Points on a hilly landscape, in no order, each with its height.
From any point a ball rolls to the lowest of the 2 points nearest to it. It stops when none of these is lower. Distance is the straight distance between rows; heights are no part of it.
K444: 110  126  127  138  116  170  119  108  113  133  83  118  113  133  115  135  166  125  152  162  149  149  148  123  111  148  92  143  122  114  192  174  121  130  118  118  133  161  87  143  91  127  149  115  93  131  133  150  104  95  165  162  100  123  149  190  88  122  114  105  94  121  139  104  97  110  140  124  126  160  83  (h 36.0)
K204: 132  125  118  159  122  88  170  138  135  122  169  147  122  169  110  139  135  129  138  132  135  108  106  143  135  164  157  143  130  122  120  117  147  142  129  147  99  144  162  101  130  149  153  126  131  69  126  113  137  140  109  81  110  144  82  137  142  123  150  173  115  65  111  140  106  166  151  107  138  151  145  (h 33.2)
K450: 110  102  89  112  113  148  119  119  85  106  100  123  129  108  116  137  169  143  157  151  155  152  117  132  120  148  88  112  112  145  168  139  135  132  76  120  115  127  67  145  108  120  144  108  106  137  120  145  114  92  100  152  96  96  122  144  98  136  132  120  100  153  115  123  97  128  128  140  94  123  90  (h 46.9)
K125: 118  157  150  103  120  135  133  138  153  138  87  108  103  113  118  133  114  111  129  121  120  138  137  110  120  110  112  140  117  139  149  150  97  105  133  107  161  140  124  114  107  119  118  138  126  165  140  94  130  129  176  143  148  138  172  147  99  124  89  83  147  163  147  113  167  85  126  126  132  167  120  (h 45.9)
K538: 126  129  123  129  108  139  96  117  162  124  109  159  115  95  92  95  125  153  49  89  116  113  121  120  157  129  127  119  139  156  115  100  125  155  123  81  110  135  154  162  113  93  97  135  146  145  97  122  169  146  159  143  120  115  127  143  130  108  139  116  100  188  153  171  120  114  121  135  145  116  166  (h 33.1)
K482: 123  117  131  129  142  129  105  122  107  134  148  134  124  122  134  130  134  110  168  139  139  148  112  117  145  111  131  119  104  124  146  148  134  152  108  137  132  129  114  139  165  151  131  135  133  101  155  161  125  160  100  119  111  122  115  119  146  129  125  152  127  92  126  113  139  170  133  123  122  111  138  (h 39.9)
K402: 113  95  87  125  137  163  136  104  91  113  92  129  142  130  100  113  157  139  164  157  128  170  139  122  138  140  112  143  142  151  162  161  127  157  82  130  111  142  66  170  132  122  129  110  110  115  129  155  104  98  113  174  86  99  131  161  124  117  135  123  100  128  110  128  96  137  120  131  107  127  109  (h 48.2)
K427: 88  118  149  179  126  148  88  133  165  194  144  127  105  112  123  119  174  139  139  157  149  127  151  123  128  119  86  131  111  73  168  146  124  185  128  118  105  161  118  149  110  133  107  121  88  111  114  177  106  124  159  160  109  116  115  144  133  119  137  166  66  113  108  130  117  146  156  129  152  130  96  (h 35.6)
K672: 144  149  152  163  122  133  150  138  165  133  99  168  115  152  92  102  129  149  68  116  99  103  146  125  143  147  140  169  187  128  92  114  102  153  167  114  124  159  155  127  90  121  96  133  120  123  111  114  126  92  209  180  133  131  144  156  126  90  115  126  99  138  142  134  111  86  130  92  155  139  125  (h 24.2)
K957: 139  158  155  137  127  119  153  163  150  147  124  98  131  143  164  149  75  157  130  130  142  105  161  144  90  135  128  107  158  99  89  111  144  78  177  186  151  113  149  118  115  132  123  139  126  162  133  101  102  90  136  128  161  132  134  92  115  148  127  103  158  142  108  134  100  96  106  143  127  107  117  (h 15.1)
K257: 139  139  138  107  144  113  148  104  138  111  85  137  132  143  111  122  73  136  99  136  108  125  164  141  142  90  163  137  181  145  92  147  131  92  133  146  166  128  108  150  114  116  135  115  162  176  121  90  117  117  153  145  113  173  184  131  123  126  86  82  152  162  142  116  115  84  124  139  130  162  127  (h 44.8)
K684: 129  102  105  118  109  113  163  120  100  86  128  147  111  140  114  112  130  94  166  131  134  141  88  105  152  149  157  145  107  170  152  133  125  138  109  105  132  128  102  85  166  172  155  126  128  65  167  122  145  152  97  90  97  129  100  155  142  116  134  138  164  83  120  111  162  168  123  130  95  167  127  (h 22.5)
K887: 119  124  128  166  130  144  149  141  97  117  152  117  108  145  109  114  148  99  164  132  90  145  140  112  143  117  115  164  147  159  147  154  86  145  129  127  155  113  100  151  150  130  80  116  125  112  140  121  109  90  145  175  110  96  147  123  121  109  122  120  129  105  109  119  141  162  131  108  120  140  90  (h 50.3)
K623: 128  134  159  128  148  144  104  130  112  136  141  107  108  129  146  124  120  90  179  124  92  138  150  94  146  90  116  151  119  143  170  168  93  137  126  136  183  106  98  145  173  143  74  140  113  122  149  138  112  121  133  167  131  112  150  100  132  130  99  114  146  104  125  105  168  169  132  108  123  127  104  (h 51.6)
K352: 137  119  122  146  142  147  127  93  114  130  126  172  131  151  92  91  149  152  100  116  107  126  144  113  175  130  155  170  176  138  128  144  114  186  128  124  98  173  148  170  122  128  98  110  133  100  107  154  111  113  157  175  87  135  133  146  150  93  124  143  72  119  135  140  93  141  116  113  153  107  146  (h 0.3)
K506: 116  121  139  173  113  107  149  172  139  155  162  114  100  140  137  166  138  124  162  161  155  113  117  134  97  152  112  124  100  79  155  126  148  119  149  153  123  131  157  90  119  158  138  132  93  88  137  141  127  125  132  107  110  117  99  138  134  137  141  159  126  80  95  131  126  171  145  119  124  142  116  (h 19.3)
K70: 136  121  122  69  139  141  107  118  104  108  99  100  128  89  143  136  135  120  151  129  136  152  139  105  123  108  93  98  109  147  157  146  129  99  100  128  156  115  83  121  115  117  137  120  127  197  135  115  129  121  107  136  135  114  169  112  85  136  104  82  140  188  143  105  158  101  115  144  101  134  118  (h 39.6)
K74: 137  116  132  119  146  148  126  119  96  128  136  97  125  134  170  158  111  128  171  148  144  137  156  123  95  114  105  106  141  98  150  163  160  108  125  186  154  117  96  144  141  147  122  130  111  146  135  161  86  101  103  148  124  121  148  98  98  153  131  116  146  114  114  118  103  130  120  117  121  103  92  (h 33.7)
K810: 121  139  116  142  104  147  138  126  128  130  92  133  109  136  96  121  151  126  125  135  134  145  125  125  115  159  105  145  138  125  149  143  108  134  128  107  124  162  116  138  82  116  141  118  121  133  132  116  123  102  181  152  112  121  146  190  102  111  108  101  98  141  137  117  107  84  132  114  131  157  110  (h 34.3)
K745: 136  104  73  121  129  114  210  110  108  89  126  151  164  165  106  104  124  156  112  114  109  144  100  153  141  173  164  143  165  169  81  104  126  122  110  156  102  144  112  130  128  127  156  110  167  94  113  95  141  99  101  104  107  127  100  148  152  113  129  147  112  130  92  142  95  118  111  109  121  124  138  (h 34.1)
K454: 131  133  141  160  123  115  93  141  162  142  155  142  107  120  120  110  135  128  86  102  103  109  132  122  128  115  110  113  111  122  107  88  100  161  128  106  126  114  154  154  130  105  88  139  131  118  99  127  153  127  142  134  132  99  85  96  140  122  150  143  122  145  127  177  134  146  138  130  147  88  157  (h 23.2)
K381: 129  126  122  69  145  124  140  110  108  95  84  104  134  98  140  129  105  116  137  134  132  160  143  134  120  93  128  107  115  147  142  168  133  87  107  140  155  120  99  110  125  127  170  124  142  189  140  97  128  137  110  130  129  163  184  131  93  137  91  78  168  180  154  95  148  85  117  157  115  158  119  (h 35.5)
K720: 123  124  116  130  88  118  123  149  116  129  140  95  132  110  177  180  151  119  135  154  159  122  105  165  82  137  103  114  61  81  143  113  161  81  135  128  114  103  161  70  103  132  170  143  109  131  139  128  137  128  100  76  139  113  105  118  104  146  152  134  130  124  134  130  140  111  134  141  109  128  135  (h 27.7)
K342: 125  155  137  103  131  133  139  162  136  114  105  94  96  122  112  125  123  97  137  121  106  126  142  92  130  113  70  134  114  150  141  133  86  101  122  107  182  117  108  125  106  92  91  130  140  176  121  90  139  89  160  151  135  91  161  124  84  111  99  70  149  177  132  118  163  97  122  119  112  160  104  (h 44.0)
K466: 142  148  131  124  122  114  162  171  127  120  136  90  121  133  148  146  119  131  138  127  136  116  139  133  88  127  106  106  136  104  115  109  121  80  142  177  165  109  145  115  117  123  123  132  128  160  134  104  113  85  105  128  154  101  135  90  100  132  126  100  156  150  112  129  119  107  112  137  110  109  121  (h 22.1)
K695: 135  127  132  133  146  134  50  105  146  182  157  121  163  107  180  155  160  136  128  137  158  127  141  132  126  102  109  108  76  68  155  150  169  153  121  118  87  116  118  123  128  132  161  132  104  139  114  189  115  176  128  114  139  138  133  133  142  155  150  155  99  99  155  120  132  151  150  139  136  110  121  (h 42.3)
K335: 134  152  142  112  123  118  154  110  141  120  85  141  112  129  92  107  94  120  106  115  94  128  153  121  165  103  142  165  156  171  105  154  89  107  132  116  169  136  124  136  123  121  108  122  150  157  132  85  136  131  160  156  121  165  193  148  112  107  78  81  146  155  149  122  150  90  127  125  146  170  114  (h 48.0)
K713: 120  121  88  138  113  107  180  113  131  109  143  155  149  168  100  117  153  148  116  119  136  124  101  158  127  184  154  139  126  141  140  101  144  151  99  124  65  165  143  105  102  123  165  121  137  75  110  116  147  121  122  89  98  127  84  180  145  110  137  179  80  83  121  145  106  141  151  109  144  157  143  (h 36.6)
K714: 136  138  129  107  133  114  194  128  103  92  119  114  120  144  128  131  84  115  164  125  102  129  149  136  142  110  147  146  152  172  99  145  110  61  148  166  179  95  125  110  167  168  142  126  155  136  156  86  132  142  89  107  137  169  165  114  117  124  100  105  188  122  131  94  164  126  112  129  111  153  111  (h 16.7)
K170: 132  122  116  115  120  146  113  106  116  115  109  170  127  122  81  90  131  138  111  105  107  143  121  100  175  127  147  155  160  172  118  128  101  160  117  108  119  160  141  175  137  125  102  115  151  114  133  134  143  139  143  160  101  136  147  136  154  109  121  125  106  141  138  135  120  133  103  129  134  116  151  (h 14.9)
K57: 131  114  93  130  107  114  188  126  115  98  122  166  127  165  81  97  132  144  104  98  90  138  98  135  141  167  155  160  165  179  77  100  88  133  121  122  110  130  133  128  119  126  128  114  168  107  110  84  155  104  133  137  104  115  124  139  139  98  125  126  111  148  111  139  114  113  118  112  119  138  141  (h 30.1)
K83: 146  127  153  102  158  134  89  99  129  130  126  142  148  115  135  105  96  128  109  114  126  138  146  112  149  85  172  122  150  132  110  137  122  131  124  146  148  131  124  165  152  133  117  130  144  152  127  155  117  149  107  139  141  158  164  95  145  144  116  121  145  146  136  123  122  122  107  133  139  103  153  (h 53.4)
K488: 142  150  152  125  131  107  157  158  116  109  149  115  113  132  133  127  95  100  157  117  102  127  122  116  127  108  148  138  142  150  98  120  98  95  150  147  178  96  143  113  159  153  110  137  150  123  149  94  124  130  99  110  151  130  140  88  133  131  109  114  169  127  122  114  154  142  118  116  116  129  133  (h 17.6)
K733: 138  149  178  113  135  115  78  129  173  173  141  116  150  103  156  124  111  94  114  106  113  125  125  137  121  90  140  130  94  106  113  108  117  137  147  94  142  80  163  104  139  128  114  158  131  138  117  119  155  169  123  105  180  129  130  114  140  163  144  133  150  151  145  133  173  117  132  129  136  111  172  (h 45.7)
K642: 123  159  159  145  125  130  145  154  172  156  103  129  122  150  121  135  95  170  96  141  128  91  148  144  88  161  150  130  168  109  96  109  146  115  171  139  124  158  151  117  77  102  139  137  115  164  123  112  116  97  201  151  149  148  125  145  124  135  116  129  128  142  129  118  103  73  130  134  135  143  117  (h 13.7)
K599: 115  118  118  136  122  167  153  105  92  102  85  98  106  141  112  142  142  99  168  159  129  140  142  139  102  161  89  153  104  139  205  165  108  98  116  137  137  137  90  116  102  134  175  111  92  105  136  136  138  88  135  147  88  132  150  193  89  124  112  109  127  96  134  106  115  124  138  119  105  171  58  (h 37.3)
K140: 128  149  185  131  138  111  94  129  193  167  133  118  153  113  144  127  114  129  65  114  107  112  131  158  111  109  144  124  119  110  83  92  132  131  155  101  116  83  181  105  121  108  129  161  129  159  94  117  153  171  139  107  187  144  112  121  141  156  137  140  150  161  147  141  155  99  133  140  156  118  161  (h 40.0)
K544: 142  145  118  124  120  100  211  139  120  91  113  122  113  148  101  129  105  125  131  126  105  135  135  149  130  138  146  137  155  165  79  114  92  69  141  145  162  104  137  114  124  131  151  113  160  147  140  52  141  104  106  111  124  154  152  124  115  122  106  101  163  160  123  111  129  94  117  141  105  162  121  (h 25.2)
K382: 117  135  112  85  122  140  115  130  115  108  90  107  99  103  127  137  146  116  129  133  140  143  144  102  123  124  69  121  114  141  165  150  116  102  106  111  158  127  75  139  84  94  123  110  120  199  123  105  128  98  147  151  122  94  166  138  68  129  104  73  119  196  145  114  142  93  121  133  107  150  90  (h 42.0)
K828: 129  106  92  118  137  129  185  136  75  77  130  121  132  127  129  141  122  110  153  130  127  151  111  130  117  142  126  118  138  157  115  125  133  94  111  155  150  119  103  116  160  130  135  121  142  108  159  111  128  105  58  99  134  112  125  117  116  121  141  124  169  118  96  117  128  124  105  127  101  119  125  (h 4.6)
K666: 127  94  104  123  153  124  111  125  95  122  152  146  143  109  131  123  143  132  149  133  138  155  124  118  151  102  115  109  122  128  126  139  140  150  96  149  114  117  97  166  176  137  98  128  137  105  141  170  120  143  71  129  121  106  102  88  153  123  159  156  135  107  99  135  121  176  124  134  117  78  140  (h 43.3)
K700: 143  126  128  116  122  119  104  125  118  134  157  106  144  118  181  164  133  101  150  137  160  130  103  159  106  108  125  111  85  83  121  137  171  111  132  136  121  103  148  87  135  142  151  144  136  121  143  144  130  168  69  82  158  123  123  106  128  146  157  128  144  109  141  123  155  134  124  135  117  113  150  (h 33.9)
K983: 133  116  98  136  144  118  154  106  110  96  159  126  166  165  164  153  116  133  125  142  176  108  107  176  136  146  146  94  120  103  101  134  200  120  118  161  100  146  149  109  158  127  161  115  134  73  128  132  119  154  58  57  155  159  79  120  144  127  164  155  140  71  116  143  105  150  139  123  157  131  144  (h 44.6)
K762: 128  147  179  159  132  108  85  129  191  155  143  141  122  124  129  114  125  122  58  102  93  90  140  131  114  116  133  116  115  122  78  89  109  148  155  95  123  111  184  127  127  104  97  155  118  120  83  128  153  155  164  117  166  123  92  106  145  135  145  158  132  143  139  162  150  130  139  123  164  97  165  (h 31.3)
K546: 124  132  132  148  133  113  125  101  124  132  140  178  140  152  89  106  149  147  102  101  121  110  128  128  170  141  165  151  151  136  134  126  117  178  132  105  74  167  175  149  120  124  121  126  139  91  105  135  145  150  152  128  111  159  114  152  166  104  132  174  66  87  152  130  106  148  149  119  166  112  159  (h 16.6)
K611: 133  139  158  105  153  161  61  107  146  151  109  127  128  103  140  113  126  101  153  116  110  145  153  80  163  89  125  143  108  131  170  157  87  161  120  110  164  122  106  165  160  139  75  140  110  140  139  155  123  142  124  161  124  117  150  94  132  132  111  115  120  136  141  114  166  157  117  122  133  108  124  (h 53.7)
K964: 119  98  105  123  104  112  155  156  99  104  150  145  104  124  108  108  138  101  154  118  112  147  87  109  150  133  134  139  120  167  142  108  108  139  103  101  128  111  105  115  167  146  101  120  149  83  154  118  146  130  108  114  101  98  99  117  153  110  136  130  146  109  103  122  156  172  133  135  102  130  141  (h 17.5)
K552: 127  104  70  111  121  122  180  102  113  90  124  156  176  156  109  108  135  168  103  106  133  132  99  172  133  171  165  122  140  155  113  93  148  135  95  136  59  165  134  131  115  105  171  109  159  89  98  107  148  119  113  96  104  139  80  177  157  116  135  160  91  124  109  154  98  121  135  115  133  137  150  (h 37.8)
K431: 133  144  149  130  113  131  90  145  177  182  142  100  146  101  157  159  131  142  105  130  133  109  132  141  74  135  116  124  94  76  130  101  149  120  152  108  121  116  140  97  91  105  151  141  91  178  117  143  121  139  172  125  174  112  126  123  110  165  137  129  130  159  143  128  140  100  133  135  130  112  119  (h 51.4)
K867: 138  101  118  137  142  138  121  134  93  135  152  96  116  114  167  153  156  145  157  161  161  125  152  126  97  122  73  99  119  98  151  134  160  117  105  169  144  115  87  136  126  140  115  111  101  159  111  160  90  84  76  152  124  96  122  85  84  143  141  132  118  135  95  132  102  141  129  142  106  92  87  (h 30.4)
K104: 138  98  77  112  128  134  130  110  92  100  150  120  161  117  161  141  141  148  125  141  165  130  111  167  117  136  117  85  107  99  113  130  182  115  93  150  90  144  108  128  146  114  155  111  135  114  120  152  117  132  69  95  134  136  91  116  127  135  165  157  127  104  110  159  99  134  135  137  142  107  126  (h 47.0)
K910: 141  125  115  141  108  130  137  134  136  113  116  174  107  138  77  88  126  146  68  92  99  128  114  123  149  142  132  146  162  167  87  99  98  155  121  100  119  141  147  153  111  104  98  126  153  123  103  105  156  101  150  165  109  109  128  136  135  88  127  111  99  166  129  157  116  113  112  117  132  120  156  (h 24.6)
K190: 144  111  118  92  146  146  104  100  94  122  127  112  155  104  174  146  125  130  150  137  153  144  130  132  114  111  132  91  124  108  125  163  169  119  116  156  135  128  97  140  146  143  157  130  130  154  133  170  101  138  81  120  146  147  153  100  118  147  135  128  135  125  134  120  105  113  118  136  116  103  124  (h 39.1)
K409: 129  137  146  121  135  104  110  121  115  133  150  148  126  147  130  122  122  100  153  128  140  115  97  118  169  122  170  133  106  138  126  140  137  154  131  117  123  131  153  108  156  163  152  136  144  81  152  139  139  191  117  91  128  160  112  133  156  125  128  157  126  77  142  112  157  167  136  122  130  139  158  (h 34.6)
K209: 106  126  129  149  93  124  140  148  132  130  130  110  119  127  135  173  149  123  140  161  158  122  105  151  73  166  116  126  81  93  162  117  140  92  142  131  117  139  165  79  89  134  178  138  96  108  141  132  132  115  147  98  125  128  102  157  115  143  138  145  124  110  130  118  123  119  143  132  114  152  117  (h 23.4)
K303: 113  139  124  118  156  122  71  101  119  135  153  135  166  148  143  125  142  143  106  118  140  117  110  142  175  110  157  100  108  117  135  129  157  147  117  105  46  111  159  131  155  114  175  123  145  109  123  151  149  203  106  79  143  172  108  152  173  135  155  155  121  93  177  129  137  157  149  139  156  120  178  (h 41.5)
K615: 114  87  104  122  133  134  107  148  98  111  144  153  126  104  109  101  147  125  149  114  117  145  112  101  157  106  104  133  128  165  144  108  105  152  93  110  125  108  97  167  171  121  69  121  144  117  133  142  131  123  103  151  105  79  109  93  154  117  140  133  134  144  101  126  140  172  120  140  102  83  136  (h 46.4)
K137: 114  119  121  158  129  126  78  118  144  174  157  130  131  116  147  143  169  154  128  148  151  122  143  134  114  126  102  107  91  78  159  134  151  169  118  129  86  146  116  152  109  122  141  119  104  136  105  182  116  137  144  137  120  131  100  140  125  135  147  159  83  111  127  144  101  140  152  143  148  116  107  (h 37.9)
K86: 124  105  116  145  129  111  185  176  95  90  169  109  113  131  130  133  140  97  166  134  112  140  104  106  131  136  115  135  136  142  137  115  122  115  124  140  164  91  116  99  168  142  93  113  137  102  154  112  122  98  83  110  116  82  109  85  126  117  142  131  165  104  89  118  144  174  126  132  101  126  127  (h 12.3)
K955: 117  127  122  119  112  126  75  118  172  150  113  135  134  89  127  117  143  150  48  104  133  113  120  122  128  132  117  113  115  122  120  109  150  141  126  62  89  122  140  141  99  88  144  135  124  184  103  133  155  169  161  110  147  129  128  156  130  137  128  117  101  188  164  172  124  94  130  149  149  129  150  (h 42.7)
K792: 151  114  133  81  177  133  96  83  120  124  132  117  173  100  185  128  90  136  108  131  148  132  146  135  135  89  168  104  166  104  87  155  181  119  134  166  127  128  98  161  171  138  145  124  154  169  108  167  95  153  79  123  154  182  162  80  142  148  134  118  143  139  130  127  95  107  110  152  136  112  155  (h 46.6)
K799: 129  142  119  95  126  111  192  129  108  97  77  104  119  128  108  136  104  119  127  138  123  144  146  156  105  121  128  118  133  140  111  134  113  59  129  144  160  118  127  107  100  108  177  115  142  172  134  61  138  109  119  115  112  160  166  144  96  133  94  81  167  175  139  106  123  70  121  155  109  171  106  (h 30.0)
K236: 145  144  145  138  115  105  144  176  136  110  155  125  108  129  121  112  111  110  130  107  93  115  116  110  126  119  131  133  135  147  94  94  76  117  139  117  169  98  154  126  139  130  89  136  151  124  125  91  138  104  123  134  148  105  122  79  137  123  121  113  154  141  115  137  143  135  131  112  124  123  144  (h 8.9)
K782: 127  103  89  76  128  145  92  110  121  118  90  153  143  70  102  98  130  146  106  111  132  143  113  100  156  100  140  109  134  176  132  122  125  137  99  109  114  128  118  174  149  107  109  125  149  176  132  144  150  173  115  138  119  137  151  121  139  139  135  103  131  200  148  137  139  125  102  157  118  108  158  (h 62.2)
K424: 112  110  103  121  110  152  151  112  97  84  95  121  102  125  116  123  147  101  176  146  136  153  106  124  127  159  115  142  94  168  188  146  112  120  97  106  127  143  86  103  138  148  167  121  107  83  157  129  152  121  105  125  84  119  123  186  119  110  117  123  138  92  126  100  146  146  128  133  97  163  99  (h 38.7)
K951: 115  136  152  129  107  146  74  130  201  182  112  105  132  86  136  140  146  130  73  120  120  111  117  125  103  145  106  134  88  92  134  106  140  151  145  55  114  125  137  111  96  102  135  143  90  177  112  137  137  160  187  124  167  109  124  144  119  146  123  129  112  169  159  139  150  95  141  129  148  128  128  (h 48.6)
K197: 121  148  169  166  132  101  132  161  158  170  169  126  114  141  141  149  104  121  150  139  124  105  123  122  114  136  133  136  130  92  125  118  135  141  167  144  133  118  168  93  127  158  115  148  106  92  143  140  117  149  164  117  141  131  107  111  156  145  132  161  129  71  115  133  145  172  144  111  138  121  123  (h 24.4)
K654: 132  94  80  92  130  146  120  104  81  100  119  125  162  99  145  139  142  146  140  135  161  147  108  141  121  139  123  88  114  124  131  141  162  120  89  133  106  143  93  139  136  122  169  125  122  131  126  160  117  121  81  116  116  134  120  138  117  146  147  135  125  130  121  133  92  116  123  143  111  117  120  (h 43.9)
K250: 136  149  163  163  110  142  134  157  172  137  106  148  103  134  100  108  126  123  88  109  95  110  136  109  149  138  114  163  149  132  105  108  74  153  164  78  150  147  148  128  119  124  64  140  104  117  117  114  131  104  204  180  141  118  143  131  121  96  111  131  127  139  137  145  135  108  140  82  154  139  124  (h 28.0)
K76: 142  130  138  160  106  99  142  181  148  126  167  142  99  133  123  111  130  121  106  109  96  106  113  130  118  126  124  126  121  127  86  73  96  136  134  120  132  100  170  120  136  116  90  142  143  111  115  92  160  111  127  112  133  91  81  77  144  124  139  132  137  124  106  162  131  156  147  126  132  108  168  (h 16.3)
K279: 120  109  99  142  141  149  165  111  77  105  119  127  124  151  100  116  146  111  165  137  99  159  136  127  134  140  127  162  146  172  149  164  103  135  108  141  134  117  79  148  140  130  124  106  120  105  141  127  115  91  124  163  97  108  142  159  126  106  124  122  129  103  108  119  118  146  120  109  113  140  94  (h 49.4)
K135: 143  156  157  170  122  117  154  162  174  155  115  148  116  163  105  126  119  165  93  121  104  88  152  144  108  169  141  155  177  128  77  90  120  138  172  142  115  153  169  118  93  116  114  142  117  131  113  104  126  88  203  166  145  142  112  132  134  121  124  139  106  119  123  133  108  100  130  113  138  130  112  (h 19.5)
K398: 95  123  139  193  106  138  151  153  141  167  145  134  94  137  106  119  174  126  156  149  132  137  127  126  124  148  91  159  125  98  161  139  107  164  142  107  114  153  130  125  111  150  114  117  98  88  130  141  118  100  174  160  96  104  114  172  131  109  127  149  73  95  107  127  126  145  150  111  146  158  98  (h 34.0)
K530: 139  151  158  126  141  123  155  113  132  137  114  127  142  153  141  138  72  146  132  130  133  115  150  142  123  113  169  122  174  131  100  130  152  82  163  163  150  125  138  129  131  155  145  130  152  149  126  108  110  124  137  120  134  185  165  135  131  150  98  113  143  130  133  108  111  94  124  130  134  157  123  (h 40.1)
K554: 131  153  164  125  109  127  112  153  158  177  143  85  149  113  178  170  102  143  137  137  149  113  139  156  71  138  122  123  103  73  127  108  159  95  175  139  127  106  167  76  96  132  152  156  101  154  140  131  115  133  145  117  169  122  127  112  119  168  139  133  153  137  136  113  141  108  119  143  120  111  120  (h 53.6)
K618: 136  109  111  124  129  100  163  114  104  102  149  146  134  162  116  132  122  103  145  132  147  123  88  129  166  146  169  133  123  154  114  126  156  141  116  133  122  129  129  90  167  165  154  131  136  55  155  123  136  170  79  62  117  146  88  128  146  119  146  162  155  68  116  124  139  175  124  122  115  153  141  (h 27.9)
K107: 122  135  115  126  132  112  113  104  113  112  147  178  151  159  103  113  139  155  91  96  133  110  111  152  171  136  177  117  141  152  126  115  144  158  122  113  52  144  166  151  141  110  147  118  153  91  108  126  158  178  121  95  123  168  91  150  176  113  149  178  98  88  151  137  111  157  153  133  158  118  179  (h 28.8)
K146: 140  133  125  140  125  119  123  162  135  143  157  99  116  113  153  149  149  137  142  136  142  113  137  128  83  125  91  105  110  87  135  103  128  115  131  160  145  111  129  122  110  123  121  136  115  158  122  130  109  97  123  128  144  87  113  84  95  138  142  122  131  144  111  141  122  122  128  141  117  100  114  (h 26.5)
K937: 122  158  166  144  127  133  118  138  158  172  139  119  119  133  141  146  109  119  155  137  129  122  131  116  99  124  128  133  123  104  149  129  120  127  160  129  145  136  149  109  120  146  121  151  115  113  144  137  107  141  176  134  147  137  134  134  139  138  109  144  134  105  130  117  143  131  134  111  134  130  115  (h 28.9)
K451: 125  150  165  136  147  133  114  110  136  163  131  126  139  161  152  138  71  137  148  133  135  110  163  121  120  119  166  128  171  112  126  143  157  113  166  166  136  141  136  135  129  154  129  141  131  133  135  147  91  129  162  132  141  179  160  129  147  150  109  131  134  100  129  110  110  113  124  112  151  135  113  (h 35.0)
K385: 130  113  112  124  145  118  130  107  105  109  154  113  150  158  172  172  115  97  147  147  177  120  96  162  128  125  142  106  108  100  110  150  198  125  129  152  130  123  151  92  163  153  152  131  130  77  148  151  123  183  42  56  159  147  105  105  148  133  157  138  161  76  120  124  141  162  115  131  130  122  139  (h 40.3)
K559: 130  114  93  75  141  149  91  118  121  104  85  144  125  86  111  106  131  139  114  124  134  144  140  86  162  105  118  119  154  171  145  136  118  136  100  113  137  130  78  183  129  99  89  116  137  194  130  141  135  129  117  163  118  106  164  114  117  126  124  89  132  198  139  133  134  120  100  145  110  113  135  (h 59.1)
K836: 132  147  148  140  128  129  135  158  161  160  116  99  129  141  157  154  82  167  110  145  145  95  167  141  76  155  131  115  156  88  108  110  157  97  175  169  129  144  124  118  75  110  140  132  104  174  127  120  102  78  188  152  149  128  124  117  104  151  131  107  145  147  120  134  93  84  118  146  127  120  106  (h 6.0)
K20: 127  131  135  95  144  160  71  121  143  121  96  134  117  92  114  97  122  120  115  107  112  141  135  77  182  96  114  136  124  164  149  139  84  156  120  91  156  133  104  175  153  115  59  127  128  157  126  139  132  133  126  169  121  108  154  101  127  114  121  98  126  175  146  130  160  140  104  133  132  110  137  (h 56.3)
K861: 115  131  116  140  151  128  57  103  131  149  167  125  164  127  157  136  163  137  133  138  157  129  130  132  162  99  122  86  86  88  155  151  162  165  118  129  73  116  128  136  148  132  153  121  120  104  126  184  135  195  108  106  121  137  107  130  161  141  163  169  108  70  155  133  142  186  155  136  151  106  146  (h 47.1)
K923: 142  147  171  115  144  123  79  112  149  148  150  136  141  115  140  113  103  106  115  108  113  128  126  116  146  86  158  122  119  129  111  122  107  139  136  123  152  114  155  140  155  138  108  144  146  124  124  143  136  165  111  124  155  138  141  93  149  140  127  138  139  140  137  134  152  144  117  128  143  92  162  (h 50.4)
K576: 118  141  129  166  103  132  157  141  144  140  127  137  110  143  97  126  159  126  135  134  123  131  120  119  105  164  116  157  139  116  139  124  103  144  145  112  122  153  147  115  95  136  131  127  120  104  136  115  125  109  186  146  110  121  124  171  126  112  116  137  99  106  126  123  115  112  143  111  136  157  114  (h 32.7)

Call two points neighbours if one is among the 2 nearest of the other. Go from one point of each pair to the other, from neighbour to neighbour, staying as low as possible. Name the highest point that can't be avoided.
K836 and K714 | K335
K352 and K576 | K424
K828 and K910 | K552
K836 and K506 | K104
K236 and K714 | K488

Write out the way that a ball takes from each point below.
K782 | K20 > K611 > K623 > K887 > K279 > K402 > K450 > K654 > K190 > K74 > K867 > K146 > K466 > K957 > K836
K257 | K530 > K451 > K937 > K197 > K506
K559 | K20 > K611 > K623 > K887 > K279 > K402 > K450 > K654 > K190 > K74 > K867 > K146 > K466 > K957 > K836
K983 | K385 > K700 > K720 > K209 > K506
K666 | K482 > K409 > K618 > K684 > K964 > K86 > K828
